Points on a hilly landscape, in no order, each with its height.
From any point a ball rolls to the lowest of the 2 points nearest to it. It stops when none of these is lower. Distance is the straight distance between rows; heights are no part of it.
Z711 height 274: [99 140 114 92 152 167 158 127 106 169 173 111 157 126 128 103 122 123 108 98 110]
Z677 height 317: [112 181 131 95 167 126 139 109 101 152 155 123 158 128 131 136 121 106 117 101 113]
Z111 height 344: [118 179 144 118 131 132 140 112 118 168 156 104 157 124 146 135 114 118 105 101 110]
Z149 height 387: [116 124 136 133 130 119 145 115 123 152 151 154 116 104 109 141 128 103 146 143 114]
Z7 height 275: [152 111 142 145 134 122 125 108 113 127 131 127 109 95 140 122 150 140 129 135 166]
Z594 height 399: [97 143 69 129 167 156 164 112 125 144 154 127 168 162 116 119 120 118 83 97 60]
Z311 height 221: [148 185 122 151 115 124 108 119 131 115 112 131 133 134 133 133 123 154 128 139 165]
Z105 height 396: [136 107 87 187 101 132 108 105 122 95 76 121 114 114 125 126 136 163 130 147 151]
Z977 height 374: [140 89 151 120 114 108 98 115 138 91 120 142 113 122 134 107 146 121 158 127 128]
Z410 height 105: [153 90 129 153 101 107 101 127 125 111 69 133 59 161 123 134 119 164 138 150 123]
Z724 height 473: [102 113 81 96 163 139 174 106 123 130 156 125 133 145 89 120 116 96 107 132 88]
Z25 height 592: [131 73 158 93 113 121 121 116 145 137 96 135 90 122 127 133 98 110 150 151 120]
Z730 height 348: [141 91 168 125 141 113 120 135 124 127 128 131 91 152 115 135 147 130 150 116 119]
Z327 height 106: [123 148 138 157 112 124 122 135 162 137 149 124 135 141 159 110 147 125 128 121 145]
Z48 height 526: [121 130 127 93 151 128 134 159 127 123 167 134 161 132 100 134 142 106 106 108 82]
Z549 height 37: [150 123 143 124 84 112 135 139 134 102 111 141 104 125 118 134 132 133 132 138 145]
Z79 height 358: [125 163 129 131 129 126 125 117 121 161 155 140 128 107 124 154 115 125 151 143 124]
Z643 height 165: [126 112 155 156 108 108 122 139 152 117 153 125 137 144 129 121 143 134 136 142 150]
Z473 height 485: [153 141 56 158 128 117 136 122 121 100 55 124 138 128 107 121 128 178 119 164 156]
Z257 height 455: [107 139 166 146 133 133 117 119 169 124 117 130 126 110 124 140 124 122 125 124 124]
Z511 height 502: [105 119 96 95 154 169 130 134 116 137 146 121 143 127 121 149 127 86 150 120 96]
Z562 height 122: [134 129 140 147 150 132 120 144 115 131 122 125 133 138 147 149 125 156 135 128 189]
Z323 height 231: [145 106 155 111 136 118 144 117 128 141 128 126 113 103 125 126 149 122 126 116 147]
Z140 height 154: [120 170 133 128 116 125 128 128 146 152 174 116 154 143 172 104 134 117 125 111 146]
Z866 height 633: [133 86 168 135 118 137 124 111 137 129 105 125 114 123 132 122 109 113 140 163 136]
Z331 height 376: [96 154 101 109 132 161 145 118 110 154 162 113 169 133 91 156 120 97 121 97 83]
Z920 height 276: [124 179 154 113 142 127 134 121 104 131 141 151 148 116 137 131 133 112 126 102 135]
Z888 height 351: [136 88 130 87 130 116 151 146 115 117 168 136 130 139 139 111 131 117 131 148 85]
Z867 height 278: [137 193 126 160 121 113 84 129 131 140 142 127 147 124 131 147 115 138 127 130 161]
Z542 height 88: [129 96 149 88 98 118 141 126 99 124 123 154 108 114 89 129 127 122 148 122 127]
Z873 height 369: [148 82 104 163 122 125 111 108 119 97 61 125 86 117 145 123 136 156 138 145 153]
Z221 height 611: [151 94 124 139 122 129 112 138 138 124 99 131 90 140 132 149 111 123 163 163 157]
Z93 height 716: [150 91 80 143 105 89 118 124 130 70 34 106 121 153 99 109 120 176 110 157 133]
Z518 height 483: [93 129 161 112 125 129 133 100 150 112 132 137 136 103 122 117 126 113 139 123 134]
Z897 height 151: [137 167 143 146 124 129 124 132 130 123 113 156 105 117 138 134 143 137 129 123 145]
Z717 height 536: [127 119 117 102 132 156 115 148 107 138 156 140 144 103 119 151 127 102 151 140 108]
Z498 height 284: [119 103 153 92 142 129 155 110 106 121 151 119 134 104 135 117 138 134 133 115 89]
Z795 height 146: [147 117 153 91 92 114 125 129 125 107 127 138 108 132 99 136 114 127 152 148 125]
Z700 height 448: [99 122 125 123 137 137 136 110 121 146 176 115 114 117 130 117 136 111 129 128 153]
Z804 height 566: [151 147 134 116 134 135 104 162 128 136 159 142 150 121 128 150 128 106 132 151 104]
Z679 height 451: [101 138 146 107 117 140 147 151 146 129 165 100 159 113 142 128 127 113 102 114 114]
Z954 height 283: [155 166 108 169 117 123 107 130 111 97 86 116 132 126 131 143 131 168 113 133 173]
Z172 height 237: [145 152 116 170 95 161 99 133 164 119 101 113 125 126 145 112 132 133 127 135 150]
Z729 height 211: [162 121 140 164 126 126 105 129 132 107 68 150 93 144 123 106 126 138 114 156 138]
Z760 height 347: [105 138 97 96 141 142 157 104 109 127 162 109 162 113 114 141 132 97 107 104 86]
Z723 height 546: [126 87 149 81 114 140 134 139 140 133 117 129 94 110 125 112 112 97 128 142 108]
Z537 height 190: [127 155 140 154 151 105 126 134 137 127 123 126 121 133 157 174 115 150 138 124 167]
Z732 height 249: [110 129 123 93 145 157 144 131 115 147 173 115 147 127 130 114 144 149 140 94 106]
Z522 height 312: [106 121 150 99 133 136 155 108 100 123 151 121 146 113 101 133 141 106 115 106 91]
Z77 height 380: [104 158 94 120 153 136 167 101 115 171 162 117 177 146 146 126 108 121 99 101 70]
Z234 height 460: [147 112 128 163 119 126 101 147 131 107 79 118 111 129 112 123 143 177 115 117 156]
Z453 height 507: [148 73 124 162 93 120 104 152 125 114 60 131 99 123 96 113 131 172 109 122 143]
Z80 height 571: [135 132 130 145 130 141 121 148 161 146 109 135 108 134 132 144 119 112 140 151 171]
Z214 height 220: [130 127 137 103 141 143 151 131 118 149 171 115 146 121 164 127 126 147 142 123 131]
Z637 height 476: [89 105 124 100 124 139 153 144 139 123 165 122 153 115 135 123 131 91 121 127 107]
Z260 height 339: [158 137 101 173 106 129 101 107 118 92 90 116 125 125 125 140 143 135 135 138 163]
Z21 height 298: [134 111 153 105 144 117 134 152 123 119 151 137 114 145 135 136 135 125 141 131 100]
Z237 height 338: [123 197 117 169 139 108 83 115 145 151 106 126 149 136 155 149 107 146 142 105 164]
Z417 height 85: [156 98 155 133 103 109 87 122 115 110 84 147 75 145 114 105 117 139 137 143 122]
Z412 height 461: [109 93 99 83 142 154 148 125 105 125 150 130 126 128 107 110 125 91 137 127 83]
Z527 height 263: [159 84 87 164 110 111 107 127 119 95 57 114 74 152 132 119 134 162 118 149 133]
Z452 height 255: [140 128 150 121 137 126 131 149 133 135 163 117 111 135 146 130 135 158 128 126 121]
Z821 height 426: [102 149 148 129 132 138 122 136 158 140 151 115 152 110 139 155 127 106 123 116 115]
Z652 height 318: [147 102 144 150 124 127 112 100 124 103 89 125 105 99 146 136 141 148 146 126 148]
Z798 height 508: [106 101 146 113 115 143 142 148 140 133 144 132 119 117 131 116 120 97 117 148 127]
Z627 height 219: [117 156 162 115 128 121 137 135 115 107 129 166 111 119 134 129 125 115 123 126 128]
Z600 height 364: [105 176 110 113 141 109 151 110 110 186 170 104 161 140 159 129 111 112 99 73 93]
Z659 height 517: [98 98 154 131 113 121 123 115 143 119 112 146 107 92 106 124 132 125 143 129 154]
Z406 height 555: [118 156 105 109 135 129 145 151 124 144 181 133 174 146 117 125 133 94 103 112 95]
Z898 height 168: [129 119 147 101 99 134 141 144 106 123 141 139 135 117 113 125 156 125 150 101 125]
Z813 height 144: [145 102 135 149 97 107 121 143 154 99 97 147 112 126 127 124 129 159 145 149 135]
Z169 height 409: [125 68 108 75 136 119 147 134 113 118 158 121 123 127 120 134 113 96 130 137 74]
Z32 height 447: [106 141 106 105 164 135 174 109 122 156 168 127 120 145 111 114 128 101 115 120 93]
Z683 height 170: [129 182 124 156 116 140 106 128 168 130 123 123 126 120 172 114 134 122 115 121 146]
Z83 height 539: [126 131 140 120 126 148 124 146 146 142 132 145 127 126 125 117 131 100 140 148 150]
Z548 height 179: [131 146 146 141 139 139 124 139 113 161 151 120 146 127 166 138 117 154 141 130 165]
Z551 height 322: [117 80 161 104 113 111 132 106 127 114 146 130 119 116 131 103 136 120 144 130 102]
Z816 height 273: [125 180 127 160 107 103 115 126 138 143 121 133 166 139 175 109 123 151 113 108 190]
Z919 height 228: [138 108 132 177 114 112 120 142 135 111 117 144 129 147 123 130 128 156 141 152 167]
Z444 height 402: [97 145 129 121 151 154 128 132 150 161 151 107 164 133 110 143 129 101 122 102 99]
Z94 height 292: [142 122 123 149 99 146 104 138 156 109 109 133 104 124 148 113 150 119 144 127 147]
Z185 height 206: [114 184 123 135 102 108 106 134 133 165 154 135 165 141 172 107 102 128 127 115 161]
Z745 height 421: [128 130 123 107 159 129 143 110 121 153 165 127 119 128 121 128 137 93 136 127 124]
Z46 height 431: [109 129 84 102 161 145 168 132 127 109 144 122 175 151 119 115 125 105 80 114 62]
Z970 height 326: [124 192 120 139 136 116 111 125 130 183 158 132 139 111 140 148 107 131 132 121 144]
Z265 height 383: [163 120 89 170 139 110 133 117 131 117 58 129 110 139 113 112 124 167 104 176 155]
Z622 height 420: [152 108 164 158 121 119 113 153 117 125 89 137 95 146 104 135 137 165 126 118 140]
Z121 height 478: [112 132 96 77 174 132 161 149 120 112 157 119 169 149 115 145 114 110 99 113 84]
Z192 height 385: [156 118 154 138 134 113 112 148 126 119 124 127 107 147 112 151 151 154 153 110 146]
Z918 height 603: [133 106 57 144 136 114 131 126 117 82 40 102 135 146 99 113 133 187 118 160 130]
Z880 height 287: [155 133 128 180 150 129 116 119 147 130 75 141 109 144 124 121 121 150 123 161 159]

Where does a ball stop that starts at each point below?
Z918 -> Z417
Z518 -> Z498
Z46 -> Z897
Z637 -> Z498
Z717 -> Z214
Z234 -> Z214

Call two points neighbours if one is among the 2 nearest of the other. Go from one point of each pair to the other, from neighbour to neighbour, staying as low as possible. Name the highest point that can't be avoided.
Z327 / Z417 -> Z873
Z549 / Z542 -> Z795
Z549 / Z327 -> Z919
